Each row is a point on a landscape with many valleys, with its height.
From any point a ball takes the steepest step (drop divided by distance) to one of its 2 nearest points. It stops when none of these is lower. Distance is the straight distance between rows; heights are no part of it.
ner (h 40.5): [187 170 126 111 140 222 133 146  61 138 131  94  98 115 116 163 125 171
  76 131 151 190 105 136 140 129 117 113 132  89 134 130 142 102 124 140
 124 115 133 110 134 137 124 138 113 120 153 115  92  76 132 132  92 128
 156 138 134 153 142 138 110 130  83 108]
vez (h 1.3): [117 133 111 128 156 141 153 192  86 138 137  88 137 153  75 103 134 161
 130 129 167 210 144 112 147  86 131 106 145 101 143 136  84  85 122 104
 171 104 152 105 106  99 110 138  76 119 161 149 102 119 132 111  69 114
 159 152 101 190 139 130 140 131  93  86]
kifa (h 57.8): [109 104 133 132 157 114 160 175 121 111 141 123 125 124 106  84 139 121
 154 133 153 129 130 117 106 132 140 111 121  94 162 124  85 128 124 106
 134  86 139 136 105 119 111 125 108 146 156 145 138 180 112 145 128 108
 126 124 124 129 130 118 132 160 123  89]
nagi (h 20.8): [122 119 108  81 147 130 161 177  99 166 134 136 112 130 128 122 126 117
 151 119 138 133 116  98 139 158  49  90 147  81 162 124 123 114 128 102
 158 123 174 147  71 168 129 105 113 148 117 113 116 111 124 118 120 116
 114 143 100 200 129 182  96 158 111 120]
kot (h 13.0): [139  52 126 108 158 118 143 117 162 117 123 116 105 124 154 122 139  92
 168 156 106 126 122 134 130 130  90  92 190 133 118 147 204 127 157  70
 130 188 139 101  97 124 148  47 131 149  98 111 107  79 137  94 155  86
 121 140 130 136 143 184 115 122 119 134]
detop (h 30.0): [179 200 115 181 117 166  77 112  74 111 133 134 131 143 142 163 131 221
  54 127 141 165 153 132  97 103 178 133 113 125  74 125 128 125 130 207
 138 105 104  79 187 113 149 152 119  99 163 124 110  86 110 100 106 148
 144 142 161  34 166  97 167  84  93 128]
mif (h 49.2): [ 84 124  73 135 120  84 135 175 120 179 151 188 110 148 167  82 146 156
 149 127 128  93 202  66  69 135 103  97 153 125 176 125  75 122 151 177
 162 124 120 126 138 144 179 123 133 137 143 115 130 132  91  89 141 147
  94 142 139 168 152 155  94 107 128 141]
Mur (h 68.2): [ 76 143 113 104  75 108 109 101 154 140 117 174 146 162 124 147  70 111
 150 101 137  95 132 118 144 149 119 123 114 186 109 114 149 122 130 174
 139 194 164 190 158 110 117 163 159  88 113 112 199 196 165 147 126 204
  70  94 153 191 120 152 125 171 161 164]
lolo (h 18.8): [166 181 135 106 138 157 148 155  16 141 140 203 140 133  90 126 101 146
 102  79 174 139 103 143 110 132  91 144  95  79 162 118  58 111 118 119
 119 101 170 161 118 144  89 149 109 129 120 149 158 147 161 166 115 158
 156 158 114 157 124  87 118 174 123 106]
Faded (h 40.9): [123 142 115  88  79 164 134 120 127 153 144 186 145 190 132 131 145  79
  85 113 151 166 121 163 104 126 104 184 148 129 116  58 123 119 163 105
  99 121 147 168  81 128 113 138 153 125  80 125 100 129 191 134 153 143
 168 145 166 224  72  94 146 199 207 150]
foro (h 44.1): [106 143 121  81  86 157 128 102 147 183 150 152 115 173 181 134 169 102
  90 125 122 163 128 120  84 166 110 162 156 119 112  68 142 117 170 139
  93 103 108 136  90 159 150 130 144 145  58 101  62 124 173  98 142 134
 163 161 159 204  74 102 123 184 184 161]
zode (h 65.7): [136 138 123 107 103 125 131  86 110 118 107 188 114  87 127 153  83 116
 162 118 113  59 109 119 123 178 106 114  99 132 154 162 115 152 125 143
 131 192 126 182 158 139 137 132 167 140 118 103 197 161 131 162 151 178
  80 108 140 131 138 151  92 131 147 141]
Tukil (h 29.9): [118 121 130  92 161 192 142 132  67 141 131 179 108 146 142 109 144 140
 113 149 155 175 127  83 110 112 153  71 150 112 159 145 111  82 142 131
 115 137 124  85 139  74 115  80  84 123 136  98 101 140 152 106 120 113
 152 179 101 186 121 136  97 150 101 107]
Goz (h 7.0): [186  98 126 122 148 140 136 116 145 125 131 111 135 142 115 156 149  91
 125 131 127 146  95 182 142 105  83 140 175 140  91 108 199 141 131  71
 136 153 159 112  84 130 128 102 135 115  92 130  96  57 152 121 132  95
 140 128 135 143 139 155 134 121 119 133]
sol (h 19.5): [101 183 127 129 143 115 117 128  89 167 155 119 132 141 124 122 137 176
 117 122 132 164 145  70 151 120 158 122 137 123 128 135  89 103 116 151
 128 111  86  81 153 129 124 175  93 120 119 135 108 122 129 108  90 151
 171 168  84 142 125  91 115  95  91 143]
fitu (h 36.6): [203 144 135 132 127 148 125 142 119 147 103  74 146 128 100 182 140 109
  85  94 140 141  95 215 183 122  79 174 115 140  85  76 183 157  86  98
 128  78 169 143  80 182 107 173 147  88  97 126 111  67 151 141 111 106
 131 100 127 113 126 130 154 134 123 138]
zalo (h 56.5): [ 74 158  94 163 119  53  84 172 156 118 145 125 145 115 143 103  89 161
 113 144 117  68 192  88 125 145 151 144 100 124 153 128 131 112 131 144
 168 120 107 136 184 163 133 173 127 162 178 159 165 145 102 134 137 172
 117 143 125  96 122 104 146  98 129 107]
rad (h 50.9): [124  82 125 124 149 134 173 175 146 161 132 112 135 167 114  87 189 112
 159 111 159 175 132 140 112 104 146 121 156 155 104  99 102 142 122 148
 129  75 162 108  79  87 120 132 111  94 122 138  86 153 137  83  96 103
 138 111 138 142 154 128 146 179 126 143]
sot (h 16.9): [122 167 148 160 115 155 104 128 140  41 108  85 133  94 100 152  49 149
  69 147 147 126 141 160 158 130 168 169  60  88 156 131 100 118 136 140
 116 118 118 182 171 107  91 147 131 155 197 159 173 161 114 197 128 163
 139 118 160 114  64 102 154 144 177  80]
Ziz (h 39.4): [158 138 134 110 148 134  97  87 146 134 113 157 142 132 151 141 124  93
  97 102 146 106 107 151 146 164 166 132 120 167  70  85 216 133  91 132
 103 137 116  97 140 160 125 124 146 133  95 135 130 123 177 120 154 120
 129 150 121  61 116 102 154 158 118 137]
gida (h 17.7): [149 106 126 187 135  47 138 149 143 101 152 115 169 123  95  91 150 150
 173 142  98  85 153 139 111  70 126 148 150 130 131 172  87 159 129  77
 157 134  93 107 134 138 149 128 119 138 135 174 143  78  87 125 157  97
 141 121 111  55 179 102 134  34  98 129]
didem (h 39.2): [100 148 125 152 143 122  88 138 160 142 164  81 153 184  89 128 136 150
 112 124 136 186 127  72 160  79 147  91 162 139  85 119 146 106 118 127
 166 127 118  93 118 129 156 165 117  74 153 130 112 125 117  94  96 136
 124 132 113 125 152 159 163  90  64 110]
mifa (h 35.7): [131 128  99 132 138  87  68  85 179 118 117 168 156 147 154 132  90  99
  92 117 143  69 151 134 127 173 175 118  98 177  87  92 240 116 104 151
 150 162 127 129 197 161 159 119 152 125 129 128 163 131 144 123 174 136
  94 163 145  45 129 122 160 134 127 121]
gerig (h 26.9): [115 128 133 122 155 174 125 116 104 100 137 133  99 119 137 127 128 148
 113 178 120 161 137  77 122 113 146  61 142  94 165 165 122  81 152 123
 137 147 106  94 149 101 138  81 107 139 173 108 107 126 107 132 116 115
 123 160 114 149 135 160 109 113  90  83]
detes (h 23.5): [139 114 138  72 150 121 153 138  86 135 135 161 131 105 124 105 129  96
 143 138 132 116  96 136 143 163  86 132 140  67 164 144 130 106 137  49
 115 140 136 143  94 172  88  89 101 176  89 146 118 107 170 138 145 101
 182 179  78 165  91 114  99 151 132 125]
Nov (h 24.8): [149 152 128  71 148 147 162 159  43 180 116 188 122 114 125 135 124 123
 136  79 163 115  91 122 135 162  67 103 109 105 159 124 106 128 102 132
 128 109 171 153 102 175 102 131 111 123  97 115 140 133 142 129 112 134
 121 139  82 169 131 148  85 168 104 129]
dotu (h 31.7): [122 110 122 124 147 113  98 111 167  97 122 154 129 100 135 124  85  92
 128 139 136  66 122 134 128 175 164  91 103 145 118 115 213 124 117 120
 144 155 136 146 155 141 142 108 157 139 164 127 178 164 122 150 166 128
  83 132 143  73 128 146 146 150 126 102]
sevuk (h 46.1): [169 143 102 129 154  86 115 124  99 177 126 141 181 176 102 138 167 141
  96  94 148 117 107 116 151  87  95  83 156 166  86 122 157 135  75 119
 154 114 146  82 135 180 169 133 129  48  95 100 115  52 119  57 117  90
  99 121 115  67 186 154 140  73  46 143]
gove (h 44.8): [ 80 113 120 136  88 102 124  93 183 135 131 108 108 133 164 131 141 144
 160 159  74 117 170  92 108 111 117 128 161 152 135 148 120 138 167 146
 127 177 107 111 146 104 167 129 149 142 115 104 131 125 100 110 143 148
 111 111 156 157 140 152 115  83 151 153]
kekem (h 59.4): [156  96 136 135 137  96 168 160 110 125 122 141 129 107 105 110 133 110
 187  99 129  92 113 173 118 136 103 154 121 124 149 134  92 171 114 107
 131  94 163 166  96 125  95 136 123 136 121 149 159 141 119 163 132 117
 115  89 105 115 147 120 121 140 141 133]
vima (h 23.1): [102 152 121 151 116 138  90 137 153  68 115 111 113  79 155 145  62 137
  74 168 133  86 169 128 113 171 151 144  66 100 165 126 142 103 152 159
 125 127 107 158 183 128 123 136 147 173 196 139 143 155  94 167 130 155
 120 129 161 112  79 128 143 137 178  83]
fegi (h 36.0): [102  92 162 120 137 118 172 109 139 139 122 155 130 140 136  67 180 113
 183 123 124 123 118 124  96 122 172 113 126 170 136 143  76 156 118 162
  78 102 117 107 131  63  99 108 114 130  94 123 130 209 145 118 127 112
 133 111 124 101 127  78 111 171 145 166]
dukik (h 48.3): [121 117 164 156 105 104 141  85 153  82 129  92 117  76 102 124 130 139
 195 142  72  88 100 122 143 116 141 144 117 134 158 201  69 170 112  90
 111 169  85 149 145 104 124 143 131 162 132 123 187 166 100 167 140 135
 115  86 118  97 135 115 112  70 128 128]
dafoz (h 17.6): [117  58 123 107 138 134 151 111 152 102 117 154 105 123 162 132 117  89
 171 166 119 128 145 139 102 129  98 109 167 136 151 148 156 109 186  87
 121 203 148 126 121  73 128  52 132 157 108 102 120 123 140 119 155 116
 121 142 149 195 124 174 106 147 169 131]
famok (h 67.1): [119 124 111  94  96 125 129 104 114 149 103 196 129 132  94 140  89 130
 173 102 120  93 109 126 147 144 110  95 117 168 127 163 115 143 122 162
 154 198 186 182 158  94 137 136 161  66 107  88 211 187 145 134 123 196
  53  82 138 168 173 182  94 152 136 137]
zotu (h 54.2): [ 99 135  72 149 133  61  96 229 140 147 136 109 128 102 153  92 116 163
 114 138 135  76 202 112 132 167 106 148  88  99 157 116 147 107 136 155
 174  72 152 141 155 192 129 142 120 161 184 169 130 114  94 105 125 156
 118 139 106 106 133 130 140 117 138  93]
noz (h 55.8): [ 74 147 135 152 134  89 130 175 130 117 149 123 156 152  75  79 114 129
 131 102 167 131 134 122 143 120 165 149 105 108 141 100  65 124 107 119
 136  73 139 158 108 121  96 185 115 118 164 161 162 208 129 156 111 151
 132 127 119 118 100  77 160 155 126 106]
zom (h 10.0): [144 135 173 143  94 154 142  92 148  50  95  83 114  67 113 159  95 117
 124 131 111 119  98 180 157 143 155 200  63 104 148 148 102 154 128 121
  96 124 103 194 134 113  74 142 137 162 151 140 162 158 130 213 136 141
 145  86 146 118  54  88 136 144 183 121]
kepev (h 37.8): [135 141 106  98 127 157 113 119 124 143 154 209 149 212 121 137 120  82
  81 116 161 166 116 151 106 109 113 127 173 162 100  70 162 106 157  94
 125 160 165 121 103 109 129 126 139  97  98 121 121 127 202 118 146 137
 137 160 150 192 110 117 147 176 142 130]
Bupet (h 8.2): [134  87  86 147 144  66 143 194 132 123 114  81 132 108 123 109 115 143
 163 160 106 112 171 137 148 111  83 146 151 100 154 149 140 113 149  88
 182 139 152 117 124 131 112 100  89 167 140 170 105  60 109 107 119 114
 145 138  95 142 145 149 120  90 131 115]
bune (h 46.6): [145 123 134 141 109 133 130  90 126 120 116 117 105  90 137 145 137 150
 172 153  86 113 124 105 134 103 127 123 134 126 148 175 104 144 136 136
 121 173 109 112 160 102 151 116 137 136 138 105 152 118  99 126 131 144
 111 104 133 117 156 153  95  80 122 139]
zapi (h 14.0): [ 99 127 107 126 147 126 132 160  73 153 122 106 111 122 151 101 155 178
 111 158 131 164 183  90 130 124 153 122 140 102 155 135  97  96 155 160
 119  88  90  71 158 116 112 114  71 145 121 135  74  95 134  84  90 124
 187 174  83 149 120  94 107 105 123 118]
tefa (h 32.2): [151 124 169  93 162 244 142 116  79 124 107 148 106 140 130 128 158 149
 105 149 152 206  91 111  99 103 189  98 114 125 142 147  84 110 123 147
  61 123 124  99 147  36 107  68  85 120 143  94  94 176 157 117 112  84
 157 153 115 150 104 118 107 165 117 107]
Loz (h 37.4): [185 162 101 134 132 162 126 150  67 135 104 139 108  92 132 161 102 174
  88 129 145 120 136 142 124 149 119 126 100 102 148 129 154 118 126 172
 144 125 153 125 174 137 126 133 127 127 167 125 130  74 117 133 108 150
 125 136 148 116 147 150 106 130 109 116]
tazav (h 21.9): [128 127 173 155 115 168 126  97 190  76 131  62  92  78 125 146 129 112
 129 136 107 119  93 142 129 142 176 135  95 118 119 143 130 164 102 145
 105 102  93 157 118 120 142 148 162 137 183 126 143 169  76 171 145 114
  96  62 163  64 114 132 142 136 127 109]
bon (h 47.2): [ 88  92 141  94 135 163 140 131 154 161 153 111 117 172 151 106 198 104
 115 143 132 197 120 101  87 133 140 116 179 114  95  90 132 114 164 123
  92  82  99 102  72 135 162 100 125 123  78 102  33 135 154  78 131  87
 176 159 141 185 104 118 129 171 141 121]
misa (h 43.3): [165 139  98 130 157 175 115 157  79 144 145 129 119 175 129 131 155 174
  82 144 158 197 141 122 113  92 118 102 178 123 110 118 150 103 149 141
 155 106 129  72 129 128 155 110 104  93 141 124  70  58 142  90 101 117
 150 159 125 131 167 131 141 105  76 109]
rebi (h 38.0): [ 89  48 156 112 135 121 171 123 188 130 135 138 116 141 169  74 186  85
 190 133 108 114 132 125  79 134 160 105 166 145 121 124 128 162 135 125
  87 107 118 113  82 116 146  82 147 146  93 118 112 183 121 104 159  81
 118 107 150 108 133 120 119 163 151 158]
kosu (h 25.1): [141 142 179 159  99 116  97  66 176  86 156  72 160 143 109 157 137 125
 133 137  88 144 108 137 170  78 162 173 142 155  72 143 147 145 123  76
 115 155  74  98 128 129 128 160 140 123 104 155 131 106 126 159 142 125
 161 119 115  84 118  93 164  61 113 145]
gafar (h 42.1): [194 125 128 132 142  74 122 103 104 143  93 119 167  90 105 174 107 111
 110 112 120  70  71 170 192 122  84 113 116 156 107 146 182 151  72  70
 142 142 160 136 140 184 112 136 137  83  96 108 161  56 121 116 145  86
 106 114 100  57 155 159 129  87  78 147]
Dumar (h 62.5): [206 147 156 138 118 135 133  91 110 127 140 169 126 100 131 158 143  90
 125 101 117  85  93 173 106 147  80 172 114 108 129 121 117 168 132  83
 116 129 126 164  78 177 129 133 173 164 106 127 139  95 130 173 173 106
 126 129 150 105 121 105 131 116 142 154]
dogi (h 34.3): [122 136 122 104 161 151 104 142 130 136 156 186 157 179 103 113 120  74
  69 119 179 150 110 139 133 136 120 107 145 111 104  55 175 101 131  61
 130 115 159 129  79 173 125 119 142 123 120 143 120 136 179 130 151 115
 131 178 124 142 104 115 161 185 120  92]
buret (h 34.0): [145 126 162 113 135 193 156 112  99 133  96 139 118 129 143 111 166 141
 120 135 138 174 120 147 102 120 171 147 109 144 129 134  87 139 125 182
  64  98 115  93 148  54  96 104  98 127 114 119  90 158 158 114 115 111
 169 135 128 128 109  76 109 170 153 154]
Tota (h 26.1): [ 79 104 142 129  81 157 140 111 225  88 113  43  74  82 143 150 112 103
 163 133 101 116 102 137 134 158 144 139 100 138 132 153 140 172 108 163
 108 119 128 193 115 110 135 142 149 131 175 108 149 192  77 154 127 135
  72  20 163 130 102 169 126 156 161 129]
vafe (h 19.4): [130  86 121 116 137 108 134 150 158 145 136  73  98 114 170 125 159 107
 145 148  89 129 136 107 124 158  67 115 167  91 133 119 170 127 162  97
 124 117 119 122  69 197 171  84 139 174 104 122  70  69 109 109 135  89
 139 133 129 144 137 165 104 106 120 126]
monov (h 49.9): [107 124 180 155  87  83 145  69 156 100 142  99 157 122 107 123 144 117
 193 127  72  99 108 147 146 103 149 189 123 153 130 169  72 162 117  81
  92 152  67 134 124 107 100 152 130 156  74 147 161 153 128 185 135 124
 159 109 115 115 116  59 124  83 155 179]
Mer (h 7.9): [108 129 110 121 148 131 133 162  75 107 117  87 139 130  93 107 126 161
 109 169 146 197 153 129 165  90 150 128 131  96 159 155  95  75 142  84
 134 133 120  81 154  75  83 114  58 147 134 167 102 101 157 116  84 113
 198 177  63 174 108  95 124 105 117  81]
lopov (h 39.6): [202 140 149 137 125 121 119  71 128 146 101 136 159 127 110 183 133  93
 107  78 127  92  63 195 156 121 114 149 118 179  73 103 186 175  69 107
 115 120 161 138 107 159 126 163 167  88  75 106 146  92 147 139 139 107
  98  90 142  72 145 131 151 121 116 160]
Muki (h 12.8): [167  83 139 114 136 105 158 117 131 133 113 107 130  94 119 150 126  90
 172 116 102  98  92 185 175 125  58 166 158 132 123 144 164 151 122  54
 122 168 154 150  77 145  90 113 125 148  61 133 130  67 147 138 132  98
 148 124 102 144 124 146 114 102 142 159]
mavek (h 21.5): [142 151 145 173 126  85  97  97 138  98 164 110 176 153  97 128 144 159
 141 138  98 123 126 115 128  66 147 131 152 136  90 162 119 145 129  85
 143 143  74  65 149 140 154 149 126 117 112 165 136  87 107 137 148 122
 156 136 103  52 160  93 161  33  73 134]
Lapov (h 51.3): [103 134 155 150  73 103 128  70 136 122 129 112 167 162 110 143 128 131
 159 136  97 138 131 173 152  62 138 209 122 181 104 154  75 131 138 114
  95 169 103 122 150  56  76 150 111 126  68 164 136 143 157 172 118 153
 168 118 118 163 117  59 138  99 191 182]
Mir (h 61.1): [118  99 114 145  95  81 138 159 157 107 119 120 135 113 125 142 105 108
 163 126 111  86 150 172 131 135  84 194 113 121 143 118 128 148 158  98
 162 128 163 195 105 134  97 154 133 151 131 152 157 129 131 167 150 154
 115  93 136 162 115 128 144 126 181 131]
Dit (h 40.1): [ 81  59 142 118 147 100 138 133 207 123 124  88 110 107 167  93 157 116
 189 145  88 107 145 100 129 141 166  93 161 159 110 154 184 148 119 130
 104 143 108  97 130 122 152  84 140 143 121 119 136 152 103  84 152 108
  98  99 125  81 150 160 119 123 120 143]
lubu (h 36.4): [149 159 143 153 145 171 102 113 104 142 144 138 143 162 101 135 147 165
 115 122 144 182 113  98 134  68 188  97 123 151  89 134 121 118 109 165
 129 125 131  84 166  86 139 145 115  62 169 122 122 150 134 100  98 145
 129 132 121  83 161 124 151 104  71 132]
guge (h 52.4): [156 130 132 147 131 182 152 169 126 136 136  74 131 173  81 119 170 150
 110 113 185 227 120 164 129  73 150 133 141 142  94 100  83 136 119 146
 131  65 151 122  78  88 127 161 119  72 161 144  81 127 136 106  88 103
 152 108 154 148 145 118 171 158 116 120]
tum (h 27.4): [112  96 131 113 156 148 107 112 155  89 128 153 118 114 163 119 104  86
 114 167 135 119 142 125 115 162 158  95 130 123 123 119 186  97 156 102
 117 143 118 108 140 124 133  74 141 148 145 126 117 136 138 131 158 119
 131 164 134 111  99 132 133 163 139  97]
reguf (h 33.4): [134 139 110 148 149 143 124 168 113 122 123 110  90  61 134 132 111 158
 117 132 139  87 134 116 125 173 132 100  87  85 160 150 153 126  96 179
 152  98 132 149 159 160 148 129 138 141 201 130 145 131  67 134 115 133
  89 106 143  76 152 171 107 126  97  83]
kuli (h 32.8): [167 157 152 119 126 166 114 132 145 135 127  37 122 107 121 163 143 126
  88 112 129 175  96 157 187 143 136 159 124 117  91 102 174 142 101 112
  97  84  95 116  96 180 120 158 146 122 101 135  85  78 141 141 106 116
 169 114 127 105 109 111 151 134 111 134]
Pabo (h 51.6): [110 111  76 146 137  99 133 212 114 156 121 107  95 102 164 102 145 168
 136 143 121 114 207  91 107 140 108 116 134 106 179 134 120 111 147 186
 161  93 129 117 157 145 148 115 109 142 168 133  97  90  86  90 108 138
 117 124 126 143 150 158 103 108 128 123]
tur (h 58.8): [ 69 193 107 165  83  90  67 101 183 124 143 122 141 137 143 135  82 158
  92 134 121  93 166  87 132 138 171 140  92 155 114 117 126 116 116 195
 155 151  97 146 188 142 154 206 153 119 173 133 163 166  98 134 129 193
 100 119 158 102 112 115 158  95 140 131]
dib (h 13.5): [129  71 101 169 139  49 159 200 147 106 124  98 142 112 120  85 156 147
 177 161 108  95 177 155 106  88 123 176 138 127 154 144  92 147 147 104
 155 102 132 117 134 106 116 111  99 167 143 185 116  98  98 117 133  99
 150 112 115  94 160 107 128  79 149 115]
lagig (h 19.2): [101 112 123 138 143 106 117 144 122 155 107  82  99 104 195 102 165 177
 137 160  92 142 189  82 126 149 167 121 142 136 120 137 143 124 141 196
 104  91  68  53 171 137 146 104 100 141 104 135  62  83 114  74 111 121
 167 149  85  89 135 102 108  89 115 146]
fot (h 49.3): [ 66  71 115 104 140 111 152 173 179 184 141 128 119 176 161  64 191 103
 150 129 138 163 154  96  96 139 147 105 176 142 102  80 131 121 149 153
 114  73 135 105  74 123 146 120 123 116  99 123  55 163 146  54 112 111
 139 147 131 154 125 129 138 187 143 145]
fipan (h 53.9): [ 73 140 149 154 134 112 114 135 144  93 126 122 169 170  93  83 119 128
 111 146 152 163 147 107 135  73 189 148 116 141 133 119  61 108 144 113
 112 114 110 121 144  59 100 136  98 116 156 158 140 197 143 144 116 130
 157 152 115 141 101  77 158 136 149 101]
Gige (h 33.7): [176 145 102 161 143 141  98 109  95 150 130 188 149 174 137 130 161 173
  97 107 155 139 139 122  86  96 159 115 136 167  77 114 147 132 130 191
 150 126 135  77 179 109 172 119 134  68 133 119 116  91 126  76 127 131
 110 142 150  56 187 122 145  97  82 140]
Lupu (h 71.1): [ 95 173 153  98 106 167 116  84 126 110 121 168 127 123 123 148  59 103
 105  96 159 119  89 125 147 178 168 133  84 144 118  97 135 121  99 177
 114 152 118 183 143 130 102 154 146 120 146 123 179 216 158 168 137 174
 110 125 149 137  70 109 128 195 149 129]
bavet (h 46.7): [ 53  88 100 125 102  81 157 148 171 161 138 127 104 140 147  88 143 140
 192 134  84 103 184  81 105 124  92 105 183 136 153 154  93 145 144 144
 137 174 132 132 116 111 167 123 139 144 119  93 152 155  95  81 137 152
  80  97 152 196 161 181  96 106 149 158]
misus (h 44.2): [174 141 127 135 145  82 143 147  95 174 113 114 175 133  89 152 143 125
 127  82 136 108  88 146 173  97  86 114 130 163 103 126 128 155  59  96
 149  92 168 109 111 169 125 168 124  66  92 110 146  79 109  93 106  98
 115  95  90  82 180 146 134  98  81 151]
rebaz (h 69.7): [ 50 178 125 113  89 133 102  72 151 135 134 174 134 133 132 127  79 128
 134 105 131  86 123  92 125 169 163 113  89 168 130 119  92 117  93 208
 121 169 101 175 169 112 126 175 159 115 144 109 189 249 133 153 138 200
  75 116 153 133  99 113 127 156 147 153]
kupi (h 27.6): [113 130 121 118 103 194 110  82 139  94 111 151  91 110 165 176  87 114
 105 162 115 135 133 114 105 147 132  98  98 128 160 143 150  96 167 163
 117 188 135 140 179  78 150  96 154 125 170  79 142 154 110 140 131 153
  95 123 169 176 112 186 101 138 171 111]
kig (h 42.6): [135 110 137 121 135  86 115 127 179 144 117 108 131  99 169 128 141  94
 136 114 108  66 129 146 143 178 130 141 116 144 105 100 192 155 106 114
 112 106 113 128 114 197 137 130 156 161  97 141 127 108 130 130 151 108
 113 119 113  63 121 121 147 124 132 149]
lufe (h 31.1): [114 156 152 120 112 202 101  86 148 104 102 114  97 108 167 156 105 139
  93 155 118 154 123 105 122 136 180 124  84 127 135 144 116 117 130 190
  81 142  94 119 175  71 120 100 130 130 164  95 123 175 115 138 115 139
 123 123 143 129  85 142 118 146 154 129]
biki (h 12.2): [132 158 134 118 118 107 147 155  54 139 138 175 153 156  61 133  87 124
 155  75 151 138 110 138 136 108  69 147 109 109 155 130  58 125 120  97
 155 121 179 181  98 140  86 179 108 109 105 148 174 152 159 184  94 159
 135 127  94 198 135 108 116 148 131 118]
sebuz (h 8.0): [160 122 106 150 152 129 166 176  77 123 127 124 137 142  57 118 122 152
 150 120 156 170 117 135 125  82 104 105 136 101 153 150  80 117 123 108
 197 121 183 138 113  80 121 140  93  97 170 139 143 127 109 135  86 120
 116 117 125 175 183 162 130 137  93  85]
vafa (h 14.1): [152 153 117 144 138 122 146 170  75 149 144 178 165 185  45 120 109 128
 118  79 182 158 105 138 113  78  93 108 131 127 132 103  60 124 120 117
 176 105 201 159  94 101 120 180 117  68 149 139 164 157 141 154 101 144
 106 112 139 182 175 135 144 160 104 102]
sepoz (h 45.6): [158 137  84 137 159 113 103 135 110 139 145 169 164 218 116 132 161 159
  81 123 146 158 129 114 108  88  88  85 186 138  94 116 177 118 143 114
 179 129 143  72 130 154 182 108 118  64 117 115  93  43 137  80 128 106
 113 156 135 107 173 161 149  76  48 120]
feba (h 18.3): [151  66 165  91 148  99 189 124  92 134 123 138 132  87 114 105 145  84
 206 108 109  97  79 188 148 152  95 161 129  94 154 157 109 143 118  47
  97 125 137 163  66 146  76  90 103 173  50 143 136 116 154 153 129  74
 182 130  69 137 113 106  93 130 155 153]
tufo (h 72.5): [108 186 143 111  88 159 111  85 164 138 136 130 138 154 109 162  82  94
  89  69 155 137  80 141 163 150 146 144 104 161  87  76 146 140  86 163
 123 133 137 187 102 157 132 192 170  88 133 118 167 183 145 169 137 167
  96  96 165 148  83 129 157 168 141 150]
zama (h 23.0): [ 98  86 132 130 147 153 102  96 159  88 134 145 104 121 182 128 130 115
 129 183 102 130 164  88  87 127 142  59 148 120 139 154 166 102 176 122
 128 169  95  90 149 103 172  47 139 137 147 101 108 128  98 116 162 106
 107 156 138 122 138 173 116 103 128 101]
vasam (h 29.0): [133 138 132  85 161 138 131 133 105 146 161 192 131 136 149 105 137  85
 103 130 155 103 101 121 110 173  83  98 129  69 150 103 145 100 150  66
 127 108 147 146  68 204 130  85 144 175 120 132 115 132 142 140 178  96
 131 189 109 146 103 123 129 171 124 105]
Giva (h 60.9): [201 110 137 143 142  96 157 132  94 134 128 187 125  98 120 115 135 104
 165 109 128  54 103 171  86 129  88 125 129 119 158 148  94 171 137  86
 129 135 142 162  96 157 137  97 156 139 119 132 161 103 106 140 186  92
  92 122 132  83 164 145 107 109 122 143]
fam (h 28.8): [103 125 108 123 134 140 125 134 125 114 111 137  82  62 179 129 101 129
 130 146 126  81 162 103 103 202 132 106  83 111 172 136 152 114 125 198
 120 132 117 143 182 140 147 108 146 169 173 115 136 148  93 137 130 148
  94 125 152 112 112 155  97 151 154 105]
vogos (h 22.9): [126 122 102 125 110 143 131 108 118 105 127 157  95 120 158 160 105 126
 114 170 113 129 159 118  83 122  78 118 142 109 178 141 113 105 201 130
 148 187 135 140 145  96 149  98 135 146 146  96 115 100 115 138 143 147
 121 151 165 208 119 164 100 108 170 117]
risol (h 42.4): [ 64  89 122 138  99 109 114 133 215 141 115  52  86 103 195 124 149 129
 138 153  76 127 176  90 120 147 152 125 138 159 115 128 168 136 142 190
 106 121  96 107 148 134 165 121 141 140 135 121  86 134 102  93 119 135
 113  94 147 115 127 147 123 123 156 151]
pumug (h 64.1): [187 162 126 106 107 135 131  83  94 145 109 176 108  75 152 172 104 111
 126  99 118  62  95 142 116 191  80 146  89 122 146 130 136 154 114 141
 122 162 120 167 127 188 137 128 166 163 104 108 161 103 131 150 159 139
 101 129 143 108 120 144  97 127 141 154]
sasam (h 16.1): [176 172 186 144  91 195 138  81 126  79 106  75  91  58 111 174 105 138
 103  99 119 139  72 176 149 155 165 177  66  99 117 140 108 171  86 163
  88  99  98 169 119 126  98 163 154 142 152 125 157 149 108 192 125 129
 126  74 166  74  83  97 135 162 147 137]
Sizam (h 52.6): [119 103 149 145 115 126 128 112 163  92 110 117 153 157 113 122 134 119
 143 160 120 154 139 146 124  66 162 153 132 171 122 135  90 129 155 117
 111 150 129 115 144  41 100 106 111 123 126 148 129 160 143 145 125 115
 140 121 127 148 122 103 153 124 167 130]
dipom (h 25.0): [123 212 122 164 123 126  90 109  80 137 155 157 132 129 131 129 116 195
  80 109 144 133 151  89 114 130 175 125 110 125 110 123  83 117 101 196
 137 118  79  99 171 139 141 184 117 130 152 128 129 140 111 114 108 167
 140 153 131  73 137  83 143  98 102 144]
Modun (h 28.9): [110 158 165 125  97 125  97  94 174 122 146  33 145 132 124 147 142 123
 108 119  96 176 110 129 197 122 167 184 139 136  77 127 149 131 109  99
  91 107  55  98 114 167 119 175 128 129  85 155  91  97 138 138 108 126
 205 132  94 107  85  77 155 100 124 151]
rabez (h 14.9): [144 111  93 115 147  89 155 186 112 169 109  88 128 126 126 143 113 136
 139 131 112 127 140 118 171 138  19 123 162  92 145 143 158 111 129  91
 175 142 185 135  89 173 124 112  94 142 108 122  91  43 123  93 103 114
 117 134  87 183 145 197 109 108 110 137]

For each start below, name the point where the ball stops.
kifa: gove
risol: zama
tur: gove
misus: Bupet
foro: Goz
misa: zom
